A landscape with many valleys, sampled at points; each row gives a point and its height.
A ball rolls from a point to the lowest of its 2 nearest points, and stops where none of them is lower. Distance is the straight distance between rows; heights are no part of it.
vin (h 368): [-22   8  -3   2  -3 -29 -15   4  -6 -16   0  16  16  -4  28   4  -4  13
 -18  24   2  -4 -16]
Fifi (h 528): [ 18 -10  13  31  21 -29   8  40  -2   0  -8 -15  -3   3 -29  49 -10 -28
  -1  -2 -31 -18 -12]
levum (h 716): [ 24 -12  11   3   7 -17 -10  22  20  -3 -16  -7  12  32  23  37  17 -28
  34  18   7 -22 -24]
Lufa (h 426): [-22 -14 -45 -17 -34  -8 -24 -21   9  -1  34  11 -12  -8  23   2   3  -9
  -7  14  10   2   2]
Raz (h 723): [ -4   0 -11  45  10 -26  19  20   9  28  -2   8  16  13  17  17  -9   8
  20  15   3 -15 -34]
pob (h 691): [ 30  -7  33  -5  50  48  30   9   7   4 -18  61  -8 -15 -74  33   4 -17
  23   8 -13  -8   6]
Rupe (h 514): [ 18   6  -2  37  25 -21   7  36 -24  35 -24  34  31   5   2   4  11  29
 -15 -10 -16 -14  -9]
supo (h 57): [ 31  -3  18 -18 -53  39 -16 -14  -4 -35  46   7  18  15  37 -65  30  21
 -24 -18   0   9  33]
musog (h 296): [ 23  28   1 -33 -17  48  -8   2   1 -12  -2  52   9  -4  18 -38   7  17
 -14  -2  -5  -7  68]
Fuvar (h 590): [-44   2   0  15 -10 -50  -6 -12  -8 -30 -33 -31  -4   7  15  -2  -8 -16
  26 -21  -1  23 -29]
duza (h 788): [ 65  13  -5 -31 -44  64  15 -14  15   6  28  21 -34   7   7 -53  -5  28
 -30   3 -21  17  68]
Gibi (h 611): [ -3 -11  30  -3 -39 -23  -2  -8 -17 -40 -17 -35 -15  -5   5 -22   3  31
 -23   5  12  -9  -8]
led (h 273): [-22   1   4 -10  10 -52  -8   2 -33 -14   9 -49 -20  -8 -15   8  -5  29
  -8 -20   2  15 -32]
Bufo (h 469): [ 25 -14 -16 -15  -5  25 -18 -17  -1   2 -12  15  -4   4 -33 -17 -31 -26
  23 -14   4 -15  51]
zuf (h 486): [ 25 -11  10   2  36 -33 -25  24 -38  -7   9 -22   7  32  20   1  -5  12
  41 -21  -6  27 -12]
buru (h 331): [ 19  -6  33  -1 -52  -2  -2   2 -33   0  16  -6   2  27  45 -41  15  39
  34   2   1 -24   2]
bav (h 295): [ 32  13 -11   1 -45  21 -10 -14  12 -19   8  17   3  -1  27 -42   5  -6
 -46  15   2  19  43]
bazi (h 353): [ 34   7  22 -15   8   0 -46  -6  14   2   7   8 -20  21  13 -10  -6  19
   7  -2   8 -23  25]
sedot (h 649): [ 30  32  -6  -4  52  39  17 -17   2  28 -31  46  -2 -17 -56   5 -12 -18
 -15  18  -3  27  31]
dudas (h 586): [-17  10  10  -2  49  23  15  16 -17  18  25  13   3  12  -9  19 -33 -27
  24  20   7 -13  27]
Ruki (h 574): [ 14   7  10  -3 -11 -52 -10  14 -18 -11 -30 -30   7  21  43 -32  17  34
   5  -8 -18  23 -29]
zirub (h 650): [-63 -19 -18 -17   9 -54   5  -8 -10 -22   0 -31  -8   6   7  35  -6 -15
  26  16 -17   5 -64]
Gil (h 318): [ 30  37   4 -18  -9  -3 -25 -15  12 -19   4 -22 -21  -4  52 -21  14  17
  -3  17  12   7   2]
sisi (h 706): [-24 -12   2  27   4 -56  26  15   2  25 -10 -21  14  33  18   6   8  36
  14  13   7 -14 -51]
Ripu (h 605): [ 23  13   4  32  68  17  10  14  -9  54 -25  12  24   0 -66  45  -2 -27
  -4 -13 -32  11  -5]
zilez (h 758): [  6 -26   0 -13  40 -31  13  41   2 -10   5 -23  23  11   0  44  -5   5
  38  -3 -20 -14 -30]
lakef (h 445): [ 16   6  23  10  -7   6  18  11  -3 -17   7   3   1 -12  52 -44  15  32
 -28   9 -17  -8  -1]
Vafan (h 153): [  4  32  17 -31 -67  37   2 -28   5 -43  36 -10 -10  43  30 -48  13  22
 -28  -4  12   5  20]
kun (h 738): [ 37 -18   9  -9  25   4  -7  17   9  -4  -5 -14  -4 -11  13  21   1 -10
  24  13  11  -3   7]
veraz (h 509): [ 11  19  10  28  11  -5  12   5  35 -18 -10  14  14 -23  10 -23 -17   2
 -25  -4   1 -17  11]
vem (h 658): [ -1  15 -16 -16  53  57  32 -26  10  26   6  32   1 -35 -75   0 -16  -8
 -12  30   2  16  35]
vev (h 482): [ 16 -42   3   6 -21 -32 -22   4 -41  24  15 -11  10  29  26  -9  33  33
  15  -8  11  18 -43]
dobup (h 412): [-22 -28 -16  16  40  28  32  23 -15  22  13   2   6 -63 -25  22  -8 -16
 -12  -2 -15  -2   7]
sirav (h 462): [-15   5 -16  24   8   2  14   0  37 -18  18 -12 -10 -29 -13  -6 -44 -54
 -11 -14 -14  17  21]
volet (h 288): [ -4  30  -5  19   8  46  28   5   1  -9  22   8  13 -34  23 -30   2   4
 -52   9  19  10  32]
Fip (h 821): [ 66  15   1 -14  -2  61  -7 -31   3  22 -21  68 -19 -13 -24 -45  12  24
 -11  12 -13  28  55]
maku (h 305): [-15 -11  24  -6 -17 -38 -18  11 -24 -16  15 -39 -27   2 -13  39  16   1
  -6  -8   7 -10 -40]
rudo (h 670): [ 10   8  -9  32   8  21 -10 -10  26  44   4  25  -3   1 -43  12   4 -17
 -11  -2   9 -16  15]
Seso (h 510): [ 19   0  -7 -14 -46  27 -22 -21  11  12  31  77 -18  14   5 -29 -16  15
 -17  18  -5 -26  47]
gikal (h 675): [ 25  -1  32  -9  27  46  27   3   4  12   2  33 -12 -18 -90   8 -20 -13
   0   9  -7 -21  35]
sesi (h 564): [-27   3   0  29  73  11  17  21 -15  10  -9 -21  30 -10 -31  24 -34 -49
  16 -31 -38  -2   2]
lisav (h 648): [ 32 -12   9  -6 -33 -24  -8  24  -4  18 -23   9  20  35  49   7  30  32
  36 -10 -20  -9 -17]
Sekag (h 467): [ 18  -9  16   9  10 -49 -12  23 -18  21 -14 -30  15  38 -11  12  -5  36
  -2 -11   4 -33 -15]
rugur (h 549): [ 15   3   5  37   8  -6  14  27  25   4  -5 -21 -21 -15  -5  31 -15 -49
   1 -20  -7 -23 -11]
pomep (h 393): [ 36   7 -23   0  28  -5 -57  -8  12  20  -8   5  15 -12  -9   8  -3  -7
   2 -20  -5   7  22]
dom (h 476): [ 26   1 -13 -15 -35  17 -33  -8   8  15  10  47 -18  -2   7  10  10 -10
 -15  18   2 -22  26]
Kanu (h 569): [-49  14  10   8 -27 -53  13 -18  16 -23 -19  -5   5   4  18  32  16  -2
 -10   9  18  17 -68]
gizas (h 713): [  4  -9  -9  22  26  -8 -11   6 -17  33  11 -33   5   6 -16  21  -2 -29
  25 -14  13  21  -3]
kome (h 283): [  3  -3 -21  -9  15   3  -4  15 -37  17 -21  34  14  -2   0   1  -5 -14
  13  30 -15  26  16]
gugip (h 485): [ -41   -1   50   -9  -33  -50   18  -20    5    3  -49  -27    3   47
  -11   37   30   39   11  -14    4   50 -100]
boze (h 479): [ 14  -1  14  29  17  -6  14  34  -5  -6 -20  18  25 -14  32 -21   9  21
 -23  -9  -9 -13  -7]
zoti (h 428): [ 42   6  43  15   0 -23  -2  34 -37   4  -4 -27 -16  35  13   0   5  28
  12   6  16 -14 -10]
Kife (h 337): [ 34  15   8  21  12  28  13  14 -20  32 -11  36   8 -27  29 -32  10  25
  17 -20 -25  22  19]
Kis (h 692): [ -3 -19   5  -8  11 -33   0  32  18   5 -43 -24  34  52  26  28  25  10
  40  11  -9  -7 -40]
vogep (h 214): [ 11 -12 -18  10  30  11  12   0 -33  38 -32  51  20  -6 -44  29  -9 -18
   9  36 -14  14   2]
vorun (h 350): [ -1   0  20  -4   5 -25  -4  13 -19  -1  15 -11   8   9  24  19  17  -2
 -14   7  11  -1 -36]
mak (h 665): [ 18 -19 -13 -13  18  57  26  -7   9  17  22  15 -11 -18 -73   8 -29  -5
 -13  20  13 -20  55]
dagin (h 176): [-12  -1 -17 -27   6   4 -14 -27  25 -17 -12 -44  -1  -3   8 -10  -6 -11
  12  -2  16 -17  24]
nidat (h 354): [ 27  21  -4 -12 -65  14 -21 -27   3  -2   5  11 -13  26  40 -37  18   2
 -25  29   9 -19  23]
nef (h 577): [ -7   5 -35  32  54   0   7   6 -17  61 -22   3  32 -11 -34  37  -8 -20
  15  -2 -42  21  -1]
Nam (h 452): [ -6  -2 -26 -15 -23  19 -11 -12  30  -1  28  32   6 -11   1  -7 -13 -16
  -2   3  10  -2  28]
pebo (h 626): [-32 -17 -22  28  18 -76   4  12  -1   0  -7  -5  32  12  11  35 -10 -22
   5  -6 -35  22 -59]
Karek (h 781): [ 48   9 -20 -15  -6  50   4  -3  30   5  50  17 -33 -24  -5 -38 -14  27
 -33  -3 -10  26  47]
mivez (h 634): [-31 -20  -2 -21   2 -38 -46 -33   1 -11  -1 -36   4  22 -13  17   2 -10
  22 -13  19   1 -32]
Sila (h 450): [ 40  14   4  13  36 -16 -37  20 -16   4 -12  -5   2  10   8   1   7   9
   4 -24 -10  22   0]
vivog (h 584): [-22  -3   8  15  31 -32   4   5  14 -30   2 -39 -11 -21  19  35   1 -38
  -8   9 -11   8 -48]
goz (h 690): [-37 -18   7  16 -10 -45  19  19 -17   2  -4  -8   4  32  34   5  15  20
  20  -3   5  26 -77]
fil (h 571): [-28 -11  -4 -18 -44 -46  -9 -25 -11 -26 -38 -26   0  23  19 -21   1   0
  14   0  10  18 -22]
zovol (h 251): [-26  22   2 -19  14   2 -10  -4   5 -40  41 -22  -5  -4 -15  -9 -15  -2
 -57   5  22   6  19]
vumo (h 370): [ 22   8 -18   0  -1  74  32 -33  45  30  -6  57 -29   5 -75 -28 -24   2
 -14   6   8  13  51]
gev (h 714): [ 28  28  14  27 -26 -24 -11  20   0  14 -16  23  -7   0   1  19   4 -12
 -23  -1  -7 -25   5]
bafu (h 694): [  6  24   2  35   2   1 -17   7  -5  31  -5  23  12  15  -8  22  22 -28
 -28   8  18 -16  -5]
Sulu (h 606): [ 25  -7  15 -29 -35 -38  -7  14 -22  -7 -15 -15   1  20  54  -4  42  61
  16 -16 -22  11 -42]
sul (h 731): [  9  19   3  -2 -26  -1  -2  23   6  -8 -13  17 -13  -9  31  28  11 -33
  -2   6   7 -20   0]
navo (h 545): [  1 -34   3  -1 -74 -36 -13  -8 -26   6 -11 -18 -16  27  10  13  31  25
  19   0  14  22 -51]
teg (h 403): [ 23  11  14  15 -12  35  17  17 -11 -10  11  29   9 -40  63 -41  13  32
  -5 -16 -25  12  27]
dulel (h 256): [ 19 -11   5  31  20  37  19  11   3  12 -12  46  11 -26   4 -27  13  20
  19  -4  11   6  19]
dut (h 703): [-46 -24  16 -16   0 -55  34  23 -28   7 -21 -33  -3  41  20  13  25  45
   7  -8  -4  53 -79]
maf (h 693): [-12 -26 -25  40  -5  20   6 -14   6  38  18   8   7 -13 -14   7  -1 -13
 -18  25  23 -16   2]
gekiz (h 443): [ 13   5 -34 -13   5  47   4  -5  23  -1  -1  14 -13 -16 -47 -15 -30 -52
   1  -3 -11  15  59]
Dotut (h 228): [ 20  -4  29 -42 -73  21  -8 -25   2 -31  31 -25 -30  25  35 -32  30  35
 -10  -5  25 -21   5]
Muro (h 745): [ 18  -7  -5  36  -2   4  14  14  41  25 -21  14  -2   2  29  -2  -8  -3
  27  21  -2 -25   0]
Vegot (h 595): [ -1 -12  -2 -34 -33 -16 -15 -10  10 -59  -4 -35 -17  -6   4 -10 -14  14
 -40  -3  19 -30  16]
zez (h 687): [-34  -8   0  12   9 -11  -4   0 -16   1  50   0 -22 -11  30 -10   7   1
   3 -25  24  28 -30]
Zakap (h 557): [ 27  -7  20  -2  44   7   0  40 -37   4  -9  36  22   3  -6  30  26 -11
 -19 -10  -9   5  -4]
lunit (h 602): [-36   0 -11   0  19 -10  20  10 -22  -9  15 -40   2 -16  -7  32 -29 -56
  30  13 -13  -2  -3]
lag (h 388): [ 11 -29 -21  -5  19  31   5  14 -13  18   4   7  -8 -47 -20  23  -6 -29
  22   6 -14   4  26]
ziga (h 655): [ 17 -14  25 -19 -54 -24  -2 -23 -22 -19 -21 -32 -10  -1  62  -4  39  40
  13  12   3  42 -54]
peva (h 756): [ 32  -9  16  24  25  21 -17  27   3  23  18  24 -22 -14 -28   1  -3   6
  26 -35  -4 -11  18]
Tizuv (h 652): [-30   8  20 -28 -18 -29 -44 -52  32 -38  12 -38 -25  19  -3   6   3   1
   7 -14  29  20 -28]
nedef (h 498): [ 16 -26 -10  16 -10 -48  -9  29   2   1 -33  -3  24   7  -9  35  -4 -11
 -17   6 -24 -37 -18]
nota (h 659): [-52 -36 -15  -5  18 -34   4   7   5  -3  22 -14   6 -19  15  16 -10   3
  23   3   0   0 -44]
gafa (h 548): [-39  26 -17  33  -5 -11 -15  -6  -7   1   0   5  13  -6 -14  -7 -16 -35
  -8 -18 -12 -11   9]
lakap (h 276): [  8  14  -8 -27   4  -2  -6  12 -25  -7   8 -11 -20  -8 -27  12 -31 -13
   0  16   6 -26  23]
zamo (h 531): [ 32  -9  16   0  29  21  -4  38 -33   3  -1  72  22 -12 -18   1  15  18
 -14  14 -10  11  14]
Nege (h 371): [ 17  21 -14 -11  25  11 -12  -1  10   6  -5  14  -4 -17  56 -11   8  10
   4  24  -1  19  17]
tobof (h 262): [-19  10 -33 -10  30  -9 -31 -26   1  23 -18 -24  36   1 -31  23 -18 -27
   5   0 -24 -21  13]
dasa (h 607): [-13   3 -10  37  -2 -64  -7   9   7  -3 -29 -19  16   7   3  -5 -20 -19
   9 -20 -23   4 -28]
vud (h 615): [-19  11  48   0 -27 -33  23  -8  -5 -43 -22 -26 -26  24  38  -6  23  15
  16   1   7  43 -59]
semoz (h 598): [-15  19  24 -17 -51 -29 -27 -31 -10 -19  -7 -25 -16  38  36 -23  17  13
  14 -23  27   6 -17]
Zapan (h 501): [  5  18   2  -4  -9 -35 -19  -5  -5   9 -29 -13  15  38  10  -4  -5  16
  15  -1  12 -34   5]
Ger (h 365): [ -8 -31   1  23  33  15   9  13   3  18 -10  14  48  15 -16  13   3 -25
  23   5   6 -25 -11]
naf (h 529): [ 31   4 -21 -29 -49  58  12  -6  17 -10  44  80 -23   7   4 -25 -11  33
 -19  23 -14  -3  47]
sitaf (h 619): [-13 -25 -27  10  26  16   2 -25  14  -8  30   1  26 -37 -48  17 -35 -37
  -4  14 -21 -29  23]
Kuveb (h 698): [-12 -10  -3   3  29  16 -24  -1 -10  -1  40 -19  -9  -6   4  -1   6 -25
   3 -15  33  21  -2]
Vub (h 530): [ -3  39  -9  46   7   2  22   8  18   8 -20  24  10 -18 -11  -6 -30 -32
 -15   4 -16 -12  22]
sefo (h 390): [ 33 -14  28  11  11 -26  13  46 -32   1   0   4   4  22   8   4   0   0
  -5  31  -2   0 -26]
duzi (h 411): [ 20 -34   3   7 -16   7  -6   5 -25   8  -2 -18  15  16  46 -37  19  24
  28 -12   6  14  -9]
Nadug (h 587): [-38  10 -13 -39 -52 -24  12 -19  18 -36  -3 -29 -38  -5  -4  -4  -5  15
 -20  13  16 -16   6]
luku (h 367): [ 46   7  11 -25 -29  33 -10 -11 -23   4 -14  25  18 -12  30 -44  14  40
 -13   4 -24 -27  50]
tad (h 178): [  5   9  -4  11  -4  39  19   0   4  27 -19  41  -9 -21  -1 -21  -5  16
 -11  22  11  -8  33]
sezol (h 776): [ 22  14 -28  -6   3  26  -7   3  27  -8  40   1 -38 -35  11 -15  -9  20
 -25  -5   4  -6  24]
nesop (h 225): [-24  -8   3  -9 -13   0   0 -10  -1 -19  16 -35 -15  15  24 -30  -9   9
  27  -3  24  -9   0]
busa (h 468): [-18 -28  -2  13  -7 -27  -7  11  12  -6  -2  -9  25  -9 -23  14   5  -2
  -8 -14  -6 -35 -23]
duf (h 329): [-10  -8 -26   4  28 -35 -14   2 -12   7 -17  25  37   6   8  -1 -17 -14
   6  22 -10   3 -12]
Redep (h 550): [ 14 -21 -19  31  57 -12  -1  23  -8  52 -18  19  38   1 -24  17   0  18
   8   0 -27   4 -11]
mep (h 568): [ -9  10  -1  13 -11 -11 -15  -5  41 -27  14 -21 -16 -11   1  37  -7 -37
   6  -3   3 -11 -27]
Rap (h 307): [ 32  -5  10 -24  -9 -28 -31   3 -17 -23   7   9 -23   8   4   2 -20   0
  19   7 -14 -19  23]
kune (h 594): [-11   2  15  10  37  -2  28  29 -17   7  17 -30 -14  -3  13  14 -28 -35
  11  18  18  -6  -1]
kimad (h 674): [-33  -7  -1 -15  25 -48  19  15   8   0 -35 -54  19  29  23  38  12   2
  27 -12  -1   9 -64]
Dipig (h 158): [ 13 -14   8 -13 -45  21 -16  -2  15 -41  16  -7   9  -5  13 -40  10  10
 -16 -37   7  -9  27]
bunas (h 802): [ 66  11  21 -19 -10  76   8 -22  15  26  22  46 -18   3   4 -43  14  37
   1  24  -2  16  49]
mibe (h 447): [ 52  -6  10 -14 -25  28   4   7 -39  15  -8  43   1 -20  29  -8  25  39
   2  18 -16 -11  20]
derik (h 231): [ -3  26 -14 -39 -13  23 -13 -11  21 -20  31 -20  -4  18  -8  -4  -4  -7
 -36  10  30 -18  49]
rad (h 324): [ 22  -6 -35  -8  42   1 -35 -20  -3  32 -23  12  37  -3 -28  22   1 -25
 -19   6 -16  -3  16]
vufe (h 453): [-15  36 -41   8   3  34  24  -8  41   2  14   5  -8 -20 -40  -3 -48 -54
  -9  10 -28   7  47]
rikul (h 733): [ 19  -5   6  18  19   1 -15  27 -22  46  -3  -1  11   7 -34  28   4 -13
  38 -27  -7  -6   5]
sote (h 267): [-32  12  20   1   9 -25  -4 -11  -8  -5 -13 -55 -14  11  20 -27   0  34
  30 -14  29   6 -21]
mipes (h 311): [ -5  25 -26  10   2  56  28   3  19   9  39  27  -9 -18 -15 -22 -11 -10
 -40   0  24   5  40]
Savu (h 633): [  9  32   5  30  66  33  11   1  -3  41 -32  31   4 -22 -39  12   4  -7
 -20 -14 -12   0  21]
bege (h 322): [ 33  20  43 -24 -61  11   1 -32 -11 -14  17 -27 -18  24  53 -42  39  28
  24   1  -5 -20  -9]
vebag (h 570): [-43  27 -22 -12 -16  23  16  12   9  -6  10  -5   3 -31 -16   7 -19 -35
 -29   0   6 -14  40]
Deni (h 502): [ 26   9  17 -22  26  24  10  20 -39  14  12  35  16 -16  25   8  12  22
 -11  23  -4  -9  29]
Kaz (h 246): [ 43  -4  13 -17 -15  29 -11  -2   4 -20   4  43   0  -4   0 -30 -22  -4
 -37  12  -6  10  45]
zevo (h 360): [  6   6 -45 -20 -27  75  29 -31  53  16  22  47  -7   5 -49  -5 -14  -2
 -26   7  16   6  58]
tulup (h 635): [-14  15  36   1 -32 -17  24  18 -19 -39 -10 -43 -34  -4  46 -33   2  11
  10 -12  11  36 -27]
boku (h 588): [-18 -26  13 -17 -37 -51  -6  17 -25 -13 -26 -35  -7  23   2  19  32  21
  28 -39   0  39 -50]
poma (h 575): [-35  26 -12  13 -41   8 -14 -18   6  -6   9   4  -3  21  -5 -22   1   9
 -20 -10  28 -23  20]
kavud (h 424): [-30  -6  53 -40 -26 -37   7 -26   6 -22 -57 -18  -6  33   7   6  20  66
  34  -7   9  60 -71]
tezi (h 275): [  7 -28  14 -16 -33   6  -8 -12  -5 -12  31  -5 -24  20  28 -35  -3  46
  35  -1   8 -16  13]
ton (h 539): [ -4  -4 -10  -5 -24 -48 -11 -14 -11   9 -55 -46   4  38  20  -6   6  28
  25  -2  -1   1 -24]
zapi (h 404): [  3 -16  -9  17  31  22  13  12  19  12  13  -2   2 -35  31   6  35  16
   7 -19  11   2 -10]
Ropas (h 334): [  3  18 -39   4 -37  64   2  -3  47  12  22  25 -17 -11 -24 -15  -1  11
 -32 -16  22  -8  48]
soni (h 536): [-35   0  37   6 -12 -76   6  -5   8 -22 -33 -21  -7  24  19  31  22  20
 -15  -5  -9  39 -93]
zos (h 250): [-26  30 -18 -16  11  19  -5 -36  37 -18  34 -27  -8   4 -34   8 -36 -31
 -30  17   6 -28  35]
Ronid (h 420): [  4 -20 -31   6  13  48  16  -5   3  11 -14  17   4 -32 -52  13 -13 -64
  14  -3 -20  23  28]
fevan (h 335): [-10  -6  -2  20   2  -4  10   6  17   7 -13 -22   7 -10  57   0  40  16
  18 -12  18 -10 -40]
pubak (h 561): [-27  27 -25   8 -20  16   0  -2 -20   7   0  -3   2   6 -10 -12 -20 -24
 -11 -20  18  -8  46]
zitiv (h 437): [-14 -35 -18  25  15  -6  18  24 -11  13   8 -11  23 -32 -15  25   3  -8
 -18 -16 -11  -1 -26]
Bam (h 366): [-31   6  47 -37 -32  -5   6 -50 -11 -20 -36 -33 -25  10  26 -15  37  60
   9   3  21  56 -65]
mok (h 230): [ -5  14   6   5 -28   4  -5 -15   7   9  -6 -27 -21   0  61  -3  29   9
   8  11  33  11 -23]
Mupub (h 769): [ 19  -8 -11   8  -5  11 -13  12  15  18  27   0 -32 -32  -8  -7 -16  20
  17 -25   1 -17  26]
vuki (h 651): [ -2  24   4  42  35  30  13 -11  -9  41 -13  16  12   3 -67   2 -11 -21
 -16   2   2 -13  22]
duko (h 213): [-28   3 -21  -7   2  -6   0 -33  30 -30 -19 -68  -9 -10 -23   2 -15 -32
  -7 -15   3 -16   0]
dol (h 211): [ 29 -12 -18 -19 -44  27 -18   1  42 -27  24  -4 -24  -4 -18 -40 -16  12
 -20 -35   4 -14  45]
rek (h 639): [-64   1  -6  11  12 -63  19   2 -12 -24 -11 -23  20  13  -4  40  -2 -37
  12 -24 -32  26 -76]
Lem (h 219): [-38  13  -9  10  47 -39 -19 -17 -24   9  -2 -40  19   1 -31  30 -15 -17
   7 -22 -24  -8  -8]
dapun (h 660): [-48 -21  10 -15  14 -52   9 -22  10  -7 -17 -53   5  24  -6  18 -15  20
  34  16   3   2 -64]
nake (h 266): [-28  21  -3 -12  31  20  20  22  -5 -36  34  -1   5 -20  19 -26 -11  -6
 -39  -3  20  -3  12]
rida (h 274): [-17  18 -36  -2  13  15 -18 -47  26   4  18 -15  21  13 -28   6 -12 -51
 -10  23  18 -14  27]
famig (h 609): [-38 -14 -19  11  19  21  21 -15  -8  -6  28 -27  11 -31 -30  22 -38 -70
   8  15 -28  -9   8]
meda (h 248): [-20  -1  -6  -6  25 -39  -6  -1 -32 -13   9 -37  -4 -13 -20   1 -21  -6
  -6 -14  -3 -19   4]
Rur (h 124): [-10 -10  -6  10   5  41  30   8 -13  26 -12  65   6 -21 -50  -2 -13  -7
   0  33  -4 -11  21]
Gel (h 672): [-49 -31  15  19  -2 -39  10  -5 -11 -16  27  -9   1 -12  19   0  14  22
   6   1  24  26 -64]
rekof (h 200): [  7  36  13 -26 -26  38   2  -1  18 -32  45   1 -16  20  21 -24  17  20
 -46  -5  26  -2  32]
benil (h 316): [-11 -29  12   5  29  33   2  22 -14 -14  -5  38  32  -3 -34   0   3 -19
  23  -9   4  -5  20]
gure (h 339): [ 15 -20 -13  12  24  47   0   2  25  21  -8  18   5 -34   2   2  19 -21
  22  -9  -8   3  21]
vof (h 551): [-22   7  -1  38  38 -19  18  28 -22  16  -2 -24  26  15 -31  46 -18 -46
  11 -20 -58 -15 -11]
zagid (h 749): [ 22 -40   8 -10  49   0   9  37  -3  -2   3   7  11 -13 -10  28  -7   2
  27  25 -16  -3  -7]
vatuf (h 336): [ 19 -13 -11 -11  14  59  16 -30  47  17 -20  70 -13 -23 -58 -21   4   5
   7  10  -1  11  35]
miki (h 578): [-43  11 -35 -29 -41  -9   6  -9  25 -32   5 -12 -14 -20   4  17  -4 -22
 -23  -8  19 -35  21]
fusu (h 425): [ 20  20   8 -12 -33  16 -10 -13   2  23  -6  48   5  16  27  -5  29  16
 -28  24   3 -39  28]
Kad (h 397): [-20   4  -8 -24 -22 -31 -18 -21   9 -34  31   9 -24 -16  39  -2   5  14
 -11  16  10  10 -22]
gulo (h 593): [-35  21  29  -1 -29 -26  21 -18  10 -39 -18 -40 -30   1   8   7  19  -1
 -13   3  25  23 -58]
Zapud (h 294): [ 25  -1  -2  -8   0  53  -5  -5  28  -2  14  71  -4 -14 -41 -15  -2  -9
 -19  10  -2   8  48]
sov (h 711): [ -6 -25 -32  -4   2  17   4 -14  16  20   5 -36   5 -26 -17  14   7 -29
  -1  27   7 -39   1]
nema (h 284): [-30  -9  15  -1  31  13  -4  14  -9 -38  21  22  21  -4  -5 -11  -9 -25
 -17   0  15  -6  17]
geka (h 612): [-32 -32  10 -14 -21 -52 -23 -16 -17  -8 -18 -31  -4  39 -31  29   5  -4
  27 -35   0  28 -57]
Lobi (h 310): [-27  10  24 -20  -4 -35  -2 -45  -6 -14 -11 -46 -21  14  27 -20  11  63
   9  -5  19  34 -47]
rin (h 576): [-20  23   4  11  51  18   9  18 -17  12  11  21   4 -19 -38   5 -40 -42
  10 -10 -23  -4  22]

Where does a ball stop that starts at each point below?
vud: nesop
Ripu: Rur
gafa: Rur

Call two points neighbours if one is among the 2 nearest of the other. Go from one point of each pair to the other, from neighbour to neighbour, staying as low as possible. Name the highest point that can't be avoided.
Vafan / Kaz: vumo
dagin / supo: buru
Lem / supo: rida
